A landscape with many valleys, sampled at points; each row gives a point and its height.
From any point a ball rolls to the lowest of the 2 points nearest to it. It stops when none of these is lower. Distance is the straight distance between rows; heights are no part of it.
Q426 h=5.00: [-26.7 -14.9 -11.3 -16.1 -22.2 -10.2   3.2 -21.0  27.8  35.3   5.8  35.0
   4.4 -14.2 -29.0 -24.9 -13.5   8.9  19.5  23.3  41.1  -9.8 -10.8  -1.3
 -37.5  18.3 -32.6  -9.8  26.8 -35.1]
Q23 h=6.99: [ 26.7  52.4   9.1 -40.2 -27.3   1.9 -21.2  -3.5  23.9  18.8  46.3 -53.9
 -18.4   7.4 -16.9   6.5 -17.0  18.6  -1.9  -6.2 -14.3   0.2 -37.4   4.1
 -12.6 -11.2  27.8  18.2  -8.5  -8.6]
Q790 h=6.41: [  2.8   8.3 -15.3 -24.0 -17.8   6.3  -4.0 -11.8  34.2  41.8  -3.7  -2.3
 -11.1 -24.4 -21.0  16.2   6.8  45.2  28.3  18.0  28.7  15.6  -5.9   5.0
 -64.7 -13.7  13.8   3.8   6.7  17.8]
Q859 h=5.18: [-33.1  28.0 -34.4   8.4 -41.0  -9.8 -23.6  17.8   4.7  13.5  -8.4  13.9
  13.0 -12.4  25.1 -34.8  -7.4  19.4 -11.7 -18.3  25.4 -23.8  26.1  17.3
   0.4  16.9  30.1 -16.5  26.1  12.6]
Q785 h=3.99: [-25.4   9.8   6.2   9.1  23.1  15.7   2.2  -7.4  42.1  12.3  27.9 -13.1
   6.4  -4.6  21.0  11.5  -1.8 -13.7  19.8  29.6  19.5  28.1  25.0  -9.3
 -26.6   0.6   3.5 -33.3  -9.9   2.4]
Q479 h=7.30: [ 15.7   0.5  13.0  31.7  -9.4  44.6  14.0 -13.2  -2.0 -21.2   7.1  60.9
  29.4  26.8  -8.7  -2.8  -9.7 -18.9  15.3   7.0  36.0  -2.7  30.1  19.3
 -36.2   8.3 -45.6 -30.7  13.4 -20.8]
Q221 h=5.74: [-27.5 -16.8 -30.9 -13.8  40.0 -24.3  10.6 -23.8 -19.6   4.1  -0.9   3.3
  -5.5 -30.9 -22.1 -15.3  14.7  -9.3  24.1   7.9  -3.6   5.5  -1.0 -31.3
  27.8  -6.6 -60.0  10.9  24.0 -13.3]
Q20 h=3.69: [-32.1   6.2  33.9   9.0 -23.5  -1.1 -18.9  34.7   5.8  -2.7  34.4   2.0
  30.6  21.0  25.4  35.0 -23.3  -5.3 -14.5 -18.3   1.4  -0.6  28.4 -20.2
  -4.3   4.9  65.8  -3.6  47.8  17.2]
Q277 h=5.36: [ 15.8 -23.0   9.2  50.4  34.2  10.2   2.3  -0.9  -6.1  -8.4  -0.4   5.1
  30.1  39.5  54.5  46.5  -4.5 -21.0 -28.8 -41.0 -22.1  34.5  25.0   2.7
  22.9  51.1  47.4  -7.2 -18.0   0.7]
Q121 h=3.39: [ 51.8  38.9 -10.0  21.0 -19.9  41.3   6.4  -0.4  11.6  -8.9   7.6  -8.1
  17.0  21.9   6.3  34.1 -23.1   7.5   9.7  20.8   7.8  21.1  -7.7   6.1
 -36.2  11.7  14.8 -24.4 -26.4  -5.9]
Q558 h=6.89: [ 19.4  10.9   9.2 -18.2 -49.6  19.1  34.1  -3.5   6.0  27.2  -6.6  36.9
   1.6 -12.2  -3.1 -18.1   8.9  19.1  10.1 -37.8   6.5 -10.8  19.8   7.3
 -63.7  -0.5 -37.0 -12.0  -4.1  19.6]
Q393 h=6.04: [ 28.7   9.4 -18.6  -8.0  26.7  11.5 -24.3 -28.7  22.3  -0.3  -6.8  -3.4
 -16.9  -1.0   8.8   3.3  29.0  10.4  11.8 -14.7  -0.2  11.4 -11.6  58.9
  -9.9 -25.6   2.3  15.1 -16.1  33.1]
Q887 h=4.73: [ -5.0  35.4  31.8   2.7 -44.2  10.6   6.0  44.7 -26.6 -46.9  24.0  -9.1
  17.0  -2.7  -2.0  -9.9 -28.1 -11.4 -12.7  23.5  -7.1 -29.6  20.9 -38.8
  18.0  -7.8 -10.9 -29.0   5.1  -2.3]
Q3 h=1.48: [-36.9 -31.9  39.0  25.8   6.1   9.6  42.5  24.8  17.6  35.0  -9.5  65.3
   1.8  12.7  38.8 -36.0  17.8 -33.6 -19.7  -0.7   7.9   1.2  38.5   4.9
  24.5  18.7 -50.8 -30.3 -14.2   9.6]
Q290 h=2.90: [ 22.3  10.1  48.1   0.8  -9.3  28.3  35.6   8.2  37.2  44.5  -2.3   5.4
   8.8  37.6  26.4  44.3  10.4   2.8 -14.5 -24.0 -15.3  38.0   6.4   8.0
 -49.0  27.2  24.9 -22.1 -25.5  28.7]
Q548 h=5.56: [ -8.4 -32.7  -3.9  -5.2  -8.2 -16.4  32.2   9.4 -34.9  40.8 -41.7  28.7
   2.6 -23.6  -6.0 -15.6  24.4   6.2  -4.0 -28.6 -15.6 -12.6  15.5 -40.7
  10.2  15.7 -17.8   5.9  -7.1  21.4]
Q25 h=3.32: [  2.7 -25.5  47.0  17.7 -12.8  11.4  -9.7  28.0  27.4  -1.2  -6.2  11.1
 -10.3  26.5  -0.6   6.3  -5.1  -8.7  -8.7  73.4  23.0  -1.8 -22.7   1.6
  -4.3 -15.0  19.7 -14.1 -26.7  -7.7]
Q927 h=5.94: [ 22.3 -36.9 -10.5   8.0   0.5  -5.4  30.2  -8.9 -35.1  22.4 -36.4  50.0
   0.5  -1.0 -19.2 -12.0  30.5  12.7  -2.5 -33.0  -8.3  -6.6  -8.4 -10.3
  16.1  14.1 -47.1  21.2  -7.6  17.0]
Q347 h=6.69: [ -7.6  18.0 -13.2 -24.0 -26.7  12.3  10.5 -16.1  26.8  49.5   6.6  13.1
  -0.4 -26.6  -3.5 -12.9  12.7  26.8  25.2 -26.2  29.9  -2.0  25.0  10.1
 -70.7  -1.0 -19.2 -18.1  14.1  17.8]
Q93 h=5.01: [-13.9  -1.1 -20.0 -42.6 -25.4 -30.7 -10.2 -17.2 -12.6  37.3  -4.5 -33.0
  18.0 -22.3 -53.6   3.3 -12.6   6.2   1.7   1.3  -0.3 -18.0 -20.3 -47.7
 -40.2   9.5  15.3   0.2  21.9 -40.8]
Q444 h=4.74: [ 48.0 -16.2 -22.9  -1.7  24.7   0.1 -26.7 -44.6 -28.2 -13.5 -21.2 -39.6
  -4.1 -10.2 -27.2  27.5   1.4  -1.3  -3.5 -12.2 -24.0  -6.9 -36.9   9.7
 -10.2 -10.1  30.4  33.0 -18.5 -25.8]
Q37 h=6.08: [-33.1 -23.4  -6.3 -17.5  10.6 -13.2  25.4 -15.6 -12.1   8.1   0.1  35.6
 -14.6 -23.3 -28.0 -35.9  13.8  -4.3  30.0  16.7  18.5  -6.0  -0.5 -28.7
  22.7 -17.1 -80.6  -7.7  19.6  -2.2]
Q100 h=7.11: [  9.7 -18.1  28.1   2.0 -20.9  31.7  26.5  -4.5 -14.3  -3.5  -9.3  56.1
  23.7  16.2  -8.0  -1.0  10.9 -15.8  16.6 -27.1   9.4   0.1  37.2  -1.7
 -47.9  -7.2 -42.1 -15.3  17.5  12.6]
Q878 h=4.29: [-35.7  -1.1   4.5  -6.4  30.6  -4.0 -20.3  -9.9  47.4  29.4  -1.2 -15.4
 -13.5  -7.2  48.4  -4.5  31.4  -7.5  -3.2 -22.8   7.3  18.1  26.8  29.6
   0.6 -18.1  34.7  -7.7 -12.1  43.1]
Q652 h=4.38: [ -8.6  29.7  43.1 -20.6 -31.9   2.6 -21.1  13.2  -3.0 -26.2  37.1 -37.0
  24.8   6.4 -15.6 -17.7 -35.5 -34.7  -8.1   7.2  -5.2 -29.4  10.3 -20.6
  -9.0 -22.6   0.2 -16.1  -0.2 -23.0]
Q477 h=4.41: [-15.2   2.9  21.9  28.5 -10.8   7.0 -26.0  10.1   0.4   1.2  -1.4   9.4
  37.9  21.1  37.6  23.6  -3.2 -14.3 -19.4 -34.9  -0.7   3.2  42.7   9.4
  -8.6   8.4  66.8 -18.3  20.7  26.5]
Q746 h=4.11: [-21.7 -62.6 -11.9   3.0  88.3 -33.7 -11.0 -47.3 -41.0 -17.7   6.1 -34.6
 -20.4 -13.3   0.0  35.5   0.1 -20.6  -0.9 -31.1 -38.4   8.9 -18.0 -22.9
  37.1   9.3  17.2  43.2  21.7 -19.9]
Q177 h=3.62: [-33.0  16.1   3.7  -7.5 -31.6 -23.3 -28.2  26.8 -26.5 -14.0  16.9 -31.9
  23.6   1.8 -18.7   5.7 -32.4  -7.1 -18.5   6.9  -7.4 -28.5   2.9 -44.7
  10.8   8.6  47.9   3.8  41.8 -30.5]
Q845 h=5.86: [ 26.4  25.7   6.6 -20.6 -36.1   9.5   7.0  31.7  -4.3  13.1 -18.0 -13.8
 -23.0  -9.5   7.9  18.2  13.4  38.4   4.3 -18.8  -7.8   1.4  -5.0  -1.1
 -21.8 -21.4  38.7  12.2 -14.6  62.7]
Q551 h=4.79: [  4.3  19.3  23.5  -8.7  -2.2  -7.7 -23.5 -10.9 -16.0 -34.1  26.2 -61.6
  25.0   6.6 -25.7 -14.3 -34.6 -55.6 -12.8  17.0 -18.7 -29.2  -2.4 -30.1
  11.2 -28.8   5.1  -9.3 -16.0 -60.3]
Q835 h=6.42: [ 26.5   9.8  -2.4 -23.4  -1.5  -1.3  30.5   2.3   3.8  17.9 -30.1   4.5
 -32.0  -1.8  -1.2 -29.9  37.1  17.8 -11.4 -32.0 -24.5  -3.7 -22.6  27.0
  11.0  -4.2 -42.0  25.2 -37.3  40.9]
Q519 h=6.83: [  5.1 -47.5  -3.8 -21.3  20.0 -13.2   9.9 -21.8  -5.4   6.3 -33.7  18.0
 -26.8 -24.9 -42.2   5.5  30.4  21.0  31.5  41.5  12.5   0.2 -29.5 -11.7
 -14.2 -35.7 -33.2  15.3  -0.9   1.9]
Q373 h=5.78: [ 18.6  -9.2  -8.3  45.8  17.5  -8.6  -4.0   6.8 -33.2 -26.1   7.1  -5.2
  32.9  32.6  34.1  48.6 -21.0  -2.6 -23.4 -48.1 -30.8  17.7  16.3 -16.4
  34.8  57.7  57.1   5.5  13.1 -11.6]
Q314 h=4.91: [ -8.3 -24.0  25.5  -0.4  21.2   8.9   2.8 -14.3  30.7  29.6 -31.1   5.7
  -8.2   1.0  38.7  -6.1  43.8 -20.3  -9.5 -21.1  -6.2  17.6  30.4  28.4
 -26.7 -26.8  18.5 -12.0 -35.2  43.7]
Q872 h=4.49: [-25.3  37.4 -17.2   9.7  16.9   9.2   8.4  17.5   9.1 -24.2  35.9  -7.7
  -1.5 -18.7  22.6  22.7  -4.9  17.3  30.4  27.6  17.6  24.3  26.6 -25.8
   6.5   0.7 -11.5 -19.6  18.2  23.0]
Q449 h=2.42: [-30.1 -11.0  29.8   5.1 -16.1  -6.9  24.8  27.3  -8.2   6.1  -6.5  36.7
   6.2   1.3  12.5 -59.2  10.1 -28.9 -29.2 -18.7  -6.9 -30.8  25.3  -1.4
  37.3  -2.1 -48.8 -11.1  -7.1  13.4]
Q248 h=7.74: [ 24.2  21.0   3.8 -34.6  13.9   8.2  -3.8 -32.5  28.4 -13.9  43.4 -47.1
 -14.3  -1.7 -38.9  11.8 -25.3  -7.3  27.8  44.0  -2.0  18.1 -50.3   2.7
 -12.5 -23.9 -32.1   5.4 -12.3 -39.0]
Q732 h=6.33: [-13.5 -25.5  12.6 -14.7 -13.4  -7.4  41.4  13.8  -5.9   8.5 -13.5  58.6
 -34.8 -14.2 -19.8 -31.1  18.7  27.1  30.4  42.3  28.9  -7.7 -13.9 -15.1
   3.6 -15.6 -79.0 -10.3   7.6   0.9]
Q727 h=6.57: [ -9.2 -37.1  23.5 -10.2   2.7   0.3  27.8   2.2  10.2  -5.7 -24.2  26.7
 -33.0  -7.6 -28.6  -8.5  25.8  14.5  29.3  68.5  21.1   3.6 -20.9 -12.4
 -11.2 -39.8 -41.9   1.9 -14.6  16.3]
Q627 h=5.05: [ 10.4  13.0   2.2  23.5 -44.6  -2.0   8.6  49.1 -45.8 -32.8 -30.3   9.5
   9.5  -8.5  -3.3 -15.1  -0.7  12.5 -13.2  29.3  -4.7 -31.5   8.7 -30.8
  30.8  -8.2   5.0  -9.5 -12.4  11.6]
Q424 h=7.38: [ 14.9   3.0 -54.1  39.3  24.9   6.9   1.9 -25.7  -9.1 -49.3  12.1  22.5
  18.0  16.7  -8.4  25.2 -30.7  -0.9  17.0  25.5   7.0  32.4  -2.9  28.3
  37.7  18.9  -3.4   4.6  29.1 -79.0]
Q944 h=4.48: [-19.6 -27.4  20.1 -13.1 -35.9 -11.1 -10.4   5.6  29.9  36.1 -15.7  23.6
  -0.8   4.7 -25.0 -22.5  -3.1   9.6  -5.4  26.2  29.1 -22.1 -15.5  12.8
 -36.3  -6.3   0.6   1.6   1.8 -20.9]
Q301 h=7.18: [ -9.3 -42.2 -26.0 -18.1  13.3 -12.7 -25.1 -23.0   7.3  12.7 -22.2   3.8
 -19.2 -36.9 -39.6  10.2  21.1  21.8  26.6  32.5  17.3  -3.9 -18.1   6.6
 -26.5 -48.2   9.7  26.0  28.2  19.8]
Q485 h=7.68: [  9.0  23.7 -48.4  18.4   6.7   9.4 -15.3 -15.5  -4.4 -35.1  13.6  21.9
  15.7  -6.2 -13.6  -2.9 -15.7  14.5  15.5   6.3  16.6   2.7   1.2  31.5
  19.7   2.6 -19.9   7.2  39.5 -23.4]
Q612 h=3.05: [-32.9   6.6  15.5   3.0 -23.3 -10.3   9.5  29.9   7.4  -2.5 -10.6  25.1
 -19.6 -15.9  12.8 -76.9   4.9 -10.3 -13.6  18.3  16.1 -28.1  15.3   1.2
  34.3 -11.7 -47.0 -25.5 -20.5   4.4]
Q849 h=5.60: [-22.7 -29.8 -19.0 -37.5  26.9 -34.0   4.4 -39.8 -12.2  48.0  -4.1 -50.1
  10.6 -29.2 -35.6  21.6   0.1  -5.1  14.5 -15.5 -15.1   7.1 -17.1 -60.2
 -24.4  14.4  15.7   8.1  12.6 -27.8]
Q643 h=4.42: [-37.4  25.5   9.9  20.8 -17.5  -2.8  -8.7  36.6 -11.4 -50.0  24.9  -3.1
  13.6  -5.5  11.2 -22.1 -26.8 -18.4   4.0  38.1  13.8 -22.2  33.2 -35.8
  27.5  -4.4  -4.5 -30.4  22.2 -17.5]
Q281 h=6.43: [-20.6 -14.9 -23.2  12.2  40.0 -27.9 -31.3 -14.7 -23.5 -32.5 -11.1 -23.2
  -5.6   5.6  15.3 -28.9  -5.3 -40.7 -30.4 -32.2 -29.1 -19.4   4.0  10.8
  71.1   7.5   7.0  19.4  -4.5 -36.7]
Q583 h=2.64: [-15.7 -22.7  53.9  13.9   3.0   5.8 -14.8  38.1  39.8  31.1  10.6   1.9
 -21.1  39.1  24.3  21.7   0.9 -13.8 -16.2  49.0   7.7  12.5 -19.6   7.8
   6.5  -0.9  43.0   3.4 -15.7  16.9]
Q675 h=5.49: [-29.7 -29.6 -16.9 -22.7 -26.2 -13.6  17.0 -31.0   1.1  68.5 -19.4  20.1
  11.2 -30.7 -27.8 -41.4  -4.0  -5.1  15.2   1.4  32.8 -16.1   8.2 -38.3
 -46.5  10.4 -33.5 -24.7   4.3 -31.8]
Q640 h=4.81: [-19.0  16.3   5.9   3.1  -3.0   2.9  23.0  39.0  -1.8  -7.8  11.8  17.2
 -10.2 -11.4  15.9  15.3   3.3  30.2  13.4  25.6   9.7  12.3  15.9 -26.7
  18.9  13.1 -14.2 -10.3  17.8  30.9]
Q918 h=6.60: [ 12.7  20.0   9.7 -17.0  -2.2   0.5  21.4  14.7  27.9   3.9  11.3  17.3
 -32.9  16.2   0.2 -20.8  16.6  23.5   0.9  -4.0  -4.1   5.2 -26.5  37.1
  18.2  12.3 -62.4  21.0 -17.2  28.5]
Q423 h=6.10: [ 22.4  15.3  18.6 -30.1 -41.9  15.8 -10.8  13.7   4.1  17.3  -1.7 -13.6
 -14.6  -6.0 -18.9  27.5   4.9  36.3  17.8   0.6   5.3   1.2 -16.9   1.9
 -56.8 -41.9  44.1  16.1   4.3  40.1]
Q637 h=6.72: [ 10.2  38.6  44.1 -44.6 -14.7   8.7  16.4  23.6  34.4  -2.8  42.3  -2.9
 -31.5  35.1  -4.7 -11.9   3.8  13.9 -15.3 -15.8 -24.5  -3.2 -35.2  31.5
   9.8   2.2 -46.1  30.1  -7.7  25.4]
Q460 h=5.38: [  1.9 -14.9 -17.1   0.4  22.7 -22.0 -23.4 -16.8 -47.6 -47.9  -3.6 -52.1
   9.3  -2.3 -30.9  -7.4 -30.8 -39.4 -15.0  19.7 -23.6 -27.7 -18.9 -24.5
  37.4 -11.0  12.2   9.5   1.9 -76.5]
Q83 h=2.25: [-27.9 -25.2  24.3  20.4  24.4  -4.2  37.0  11.0  13.2  17.9   2.9  43.8
  10.2   7.9  18.6 -12.5   7.6 -22.2   1.5  18.6   9.3   9.2  19.7 -22.0
  26.7  26.0 -50.7 -29.8  -7.0 -19.6]
Q267 h=6.47: [  9.3   7.7 -19.7 -26.9  15.6  10.6 -29.6 -36.6  14.0 -23.4  11.5   8.2
  -2.7  -9.8 -30.6   3.1   9.4   9.1  25.4  -1.7  11.0  -1.9 -13.3  59.3
 -18.2 -44.3 -25.5  28.9  25.2  13.9]
Q677 h=7.20: [ -1.3  20.7  -2.3 -49.3 -11.8 -14.7 -38.2 -15.8  28.4  25.5  30.2 -53.4
 -13.6  -2.9 -34.4   4.5 -22.4   9.9   4.1  12.8   1.9  -4.0 -47.2   7.7
 -18.5 -24.9  30.5  25.9   9.7 -24.2]
Q853 h=5.55: [  9.6 -37.9 -12.9   5.7  36.4   4.4 -12.3 -41.5  11.3  16.6 -31.9  22.0
  -7.6 -11.2  14.3  -1.4  39.8   5.4   3.0 -24.4   3.6  18.3   2.0  45.2
 -10.7 -11.7   4.4  15.0 -12.4  42.6]
Q520 h=6.90: [-13.6 -20.9 -30.9 -15.3  35.8 -12.2 -32.9 -24.0  13.9 -16.4   3.1  -0.8
 -23.1 -27.5 -27.6   8.1  11.8  10.4  23.7  30.1   7.7   2.3 -28.2  36.6
   7.0 -39.5   1.5  34.9  40.3  11.4]
Q626 h=5.33: [ 22.9  21.4  -9.7  21.0 -16.9  11.3 -20.8  34.1 -35.8 -43.2 -18.9 -20.0
 -18.5 -14.0  11.3  -7.6  -1.5   8.4  -3.0  40.0   0.9 -21.7  -3.8  -5.8
  32.0 -30.0  29.5   0.1 -20.4  24.1]
Q840 h=3.40: [ 26.0  27.2  34.5 -13.4 -32.8  20.9  41.2  16.4  36.2  57.9  -1.3  -3.7
  -1.3  10.3  16.7   9.8   4.9  15.4 -19.6 -22.1  -9.6  17.6   3.6  -0.3
 -54.5  25.9   2.5 -26.1 -45.2  18.2]
Q537 h=3.79: [-44.1  -0.6  -3.8  14.4  -8.4 -14.7  -1.8  20.0   1.3  -5.5  -8.9   7.0
   5.6 -21.6  12.3 -44.9   0.4 -18.0  -1.5  33.8  23.2 -18.0  26.4 -24.5
  19.1  -1.4  -3.1 -29.7   2.2  -4.3]
Q390 h=5.77: [-12.8   6.4  -0.8  10.0 -45.7  -7.0  -5.0  27.4 -10.7   9.0 -10.2  45.0
  22.7   7.2  16.9 -31.2  -3.5  14.8 -22.7 -55.9   7.6 -23.5  29.9  22.3
   5.6  21.9   2.3  -4.9  29.3  31.9]
Q703 h=3.97: [  5.1 -33.4  45.0 -12.5 -23.7   4.9 -10.2  -1.1  22.5   9.8 -27.4  14.1
  -5.7  18.8 -25.1  -7.6   8.4  -1.0  -7.4  33.4  15.2 -12.0 -22.6  17.5
 -40.1 -32.5   8.7   8.5 -17.3   1.2]
Q761 h=7.12: [  4.7  -2.6 -17.2  35.0  41.1   0.2   5.6  -6.0  -8.9 -56.5  11.5   4.6
   4.4  26.9  12.5  26.2 -21.3 -14.1   3.2  23.5  -3.8  22.3   0.8   1.9
  59.3  17.9  -8.4   3.9  10.0 -52.7]
Q302 h=3.88: [ 50.5 -26.1 -33.9  19.5  59.2  -1.4 -14.0 -52.1 -36.0 -27.0  -7.0 -44.5
 -10.8   2.5   0.5  28.8  -4.4 -15.1 -14.8 -35.8 -37.5   8.6 -39.1  30.0
  17.5  11.8  25.5  38.0 -31.2 -38.3]
Q99 h=2.23: [ 42.0   8.2  25.4   6.4  15.9  44.1  28.1 -12.7  20.4   4.5  -5.3   9.9
   9.0  49.1  27.0  32.5  19.9 -11.7   2.1  -9.2  -7.9  39.9   4.6  32.6
 -54.6  16.6  -8.9 -14.4 -26.1  36.4]
Q734 h=4.40: [ 64.1  -7.6 -52.3  31.4  -2.0   5.6 -27.0 -30.6 -29.8 -20.5 -40.5  -3.4
  14.3   0.2 -20.4  25.0  -8.4  16.1  -5.4   0.4   2.4  -8.1 -25.3  31.9
  -5.8  10.5  38.3  11.6  -9.7 -24.3]
Q511 h=5.58: [ 38.2  23.9 -11.9  10.8 -25.6  14.5  -6.8  34.3 -23.6 -18.4 -27.3 -13.4
 -30.5 -12.0   2.4  14.3  15.9  30.4   5.0  27.7  -0.6  -6.2 -15.2   3.8
  -1.3 -26.9  32.5   7.4 -25.7  54.1]
Q17 h=3.87: [  2.2  28.4  16.6  -9.7 -34.4  18.9  32.0   9.7  41.8  36.5   5.4  -5.7
 -14.6 -23.5  19.5 -32.2  -2.1  12.1  -7.0   9.0  20.2   8.6   7.4  -7.1
 -53.8   3.1 -14.0 -48.3 -50.8   6.6]
Q486 h=6.54: [  1.5   7.4 -36.3   7.8  21.5 -16.7  -0.8  -9.4 -29.7  15.8 -10.0  -4.1
  18.7  -7.0  31.6   0.1  12.7   8.6 -13.6 -81.9 -25.0   6.2  27.6  -6.8
  29.1  35.6  23.5   5.0   7.2  23.6]
Q216 h=6.18: [ -4.0  12.9  -6.4  13.4 -10.2  -7.6  12.4  16.7 -22.4   5.2  -6.2  27.6
  24.4   2.8  33.6  -9.7  10.4   0.2 -20.0 -79.7 -22.2  -3.2  38.3   0.4
  32.2  34.4   3.0  -1.9  14.7  40.5]
Q930 h=6.19: [ 49.7 -13.8  -7.0   1.9   3.3   3.0  33.1   0.4 -44.3  -6.9 -43.3  36.8
 -16.0   8.6 -10.3 -21.7  35.3  11.5 -10.1 -36.2 -25.4  -7.9 -19.9  17.8
  27.8   5.7 -55.4  30.1 -31.3  32.6]
Q958 h=4.99: [ 16.5  -6.5   1.0  45.4  20.1  17.2   7.7   0.2   3.4  11.6 -13.4   5.4
  35.2  24.4  53.9  35.4  10.9 -12.3 -13.0 -33.3  -6.7  30.4  41.1   8.2
  -9.3  31.1  42.4 -27.2 -13.4  25.2]
Q969 h=6.85: [ 31.8  64.6  17.6 -29.3 -25.2  12.4   0.4  14.6  17.0  -9.7  43.1 -32.0
 -17.6  13.5 -10.3   4.2 -12.4  12.2  -1.4 -20.8 -19.1  -1.2 -24.0  16.2
  -5.0  -4.0 -17.9  20.8  -8.0  11.4]
Q147 h=3.82: [ 72.0  27.3 -36.3  27.0 -28.1  30.2 -13.1  -4.6 -17.3 -21.0 -12.6   0.6
  25.5  18.7  -5.5  41.0 -17.1  21.8   7.4   2.1   7.8   6.6 -13.2  24.8
 -30.6  17.9  33.7  -7.3 -12.9 -14.9]
Q32 h=4.44: [-26.5  15.5 -27.6 -34.5 -24.6 -30.8 -34.9 -13.5 -18.3   2.5   7.4 -59.4
  11.9 -20.7 -43.5  -2.4 -34.4 -11.9   3.5  27.4  -0.6 -16.2 -17.0 -43.2
 -23.6  -3.7  47.6  -3.5  35.6 -43.1]
Q670 h=3.45: [-27.8  -7.3  23.4   6.6  25.0  -0.4  -3.0   6.0  58.1  24.7  17.3 -16.5
 -12.9  12.5  26.2   5.8   3.1  -6.7  -0.7  16.4   9.5  24.0   3.6  12.0
   0.6   1.2  14.8  -9.4 -21.0   0.3]
Q601 h=2.73: [-49.7  -4.1  24.6   4.2  -7.4 -23.3  -8.6  44.4  -2.8  -0.2  33.5 -12.6
  15.0  15.5   9.6  30.3 -31.2  -5.1  -6.7  23.9   0.6   2.9  16.5 -57.1
  24.8  18.5  46.6   0.3  45.1 -16.6]
Q144 h=5.13: [-15.1   2.2   2.6   3.8 -12.9  -1.2  50.7  36.7 -10.6  16.1 -14.1  24.1
  -0.5 -21.4  14.6  -2.4  11.5  22.9  -4.9  -4.1  -2.2   4.1  21.5 -38.3
  11.8  25.8 -18.9 -18.0  -3.3  27.6]
Q202 h=2.12: [  2.2 -54.9 -25.0  20.5  80.5 -23.9 -27.3 -48.5 -30.2 -31.0   4.3 -40.8
 -26.1  -4.3  12.1  32.4 -12.5 -22.4 -20.8 -28.8 -33.8   4.0 -40.6  25.0
  44.2  10.2  36.2  50.9  -6.8 -43.1]
Q316 h=4.46: [-29.2  44.7 -16.2  -1.1 -39.3   6.6   4.5  27.4  30.4  23.8  -1.0   5.1
  -3.7 -26.8  40.1 -43.6   2.4  19.9 -12.3   1.0  35.5  -9.7  26.3   8.2
 -23.2   4.1   8.7 -40.9 -16.8  23.8]
Q440 h=5.17: [-17.5 -29.9 -13.4 -15.9  72.5 -25.1   4.5 -22.0  -9.5  -9.2  14.7 -26.0
 -19.4 -18.3 -12.7  13.4  12.3  -9.8  20.7   0.3 -24.9  11.0 -15.3 -17.7
  41.1  -4.1 -19.2  30.8  10.0  -4.1]
Q907 h=6.84: [-15.6 -10.0 -18.3  37.6  43.0 -12.8 -16.4  -5.2 -13.2 -50.8   7.0  12.3
   8.4  26.2  20.8 -12.7  -8.4 -29.6 -15.8 -11.1 -16.6   7.8   9.4  18.3
  85.6  23.0 -16.6  14.9   8.3 -44.1]
Q807 h=7.88: [  9.3  33.3 -15.4  -1.3  -4.6   9.3 -25.5   3.9  -0.9 -44.2  38.8  -3.6
   7.9  10.6  -6.0  17.6 -23.2   8.1  11.8  -7.4   3.4   0.1   2.6  26.1
  13.8  -5.1   4.4  13.6  42.8  -5.6]
Q922 h=6.31: [ -6.3   6.6 -47.5  30.7  29.0 -22.9  -9.9   4.0 -42.0 -17.8  -4.1 -25.7
   7.4  -3.5  37.6  16.3 -10.6   0.2 -20.0 -57.7 -30.6   6.9  23.5 -14.2
  53.5  48.7  47.3  12.1  12.7  -8.9]
Q379 h=7.49: [ -7.6   6.2   1.7 -32.2  14.0 -14.3 -38.1 -21.2  39.5  -0.2  34.5 -63.6
 -16.5  -5.5 -32.2  -5.8 -23.6 -22.8   7.7  46.3   4.3   1.1 -46.6  10.9
   1.1 -33.4  17.7  19.7  -4.7 -48.5]
Q133 h=5.92: [ -1.6 -11.8   0.6   2.2  11.2 -26.3 -46.4 -11.7 -40.2 -51.5   1.1 -31.3
  11.5  11.5 -18.8 -27.8 -16.8 -37.6 -32.0 -18.4 -31.9 -40.3 -10.8  11.3
  55.3 -17.4  11.3  30.4   9.2 -50.2]
Q505 h=2.81: [ 47.9  16.1  20.0  14.8   2.1  48.3  45.9   4.0  -3.8 -15.4  -6.1  10.4
   9.9  25.8   4.8  27.5   9.6  -3.8  10.9  16.2  -3.1  34.3   8.2  -4.1
 -37.6  13.5 -30.5 -29.9 -34.9  17.1]

Call two points neighbours if one is among the 2 nearest of the other. Go from one point of each pair to the other, from neighbour to neighbour, staying as low as possible. Name the highest point that can't be avoided.
Q583, Q202 => Q301
Q99, Q202 => Q444
Q601, Q99 => Q486
Q652, Q3 => Q887

Where does a ball stop that starts at each point below?
Q373 => Q601
Q643 => Q3
Q675 => Q583
Q790 => Q652
Q426 => Q583
Q216 => Q99
Q301 => Q202
Q907 => Q652
Q734 => Q99
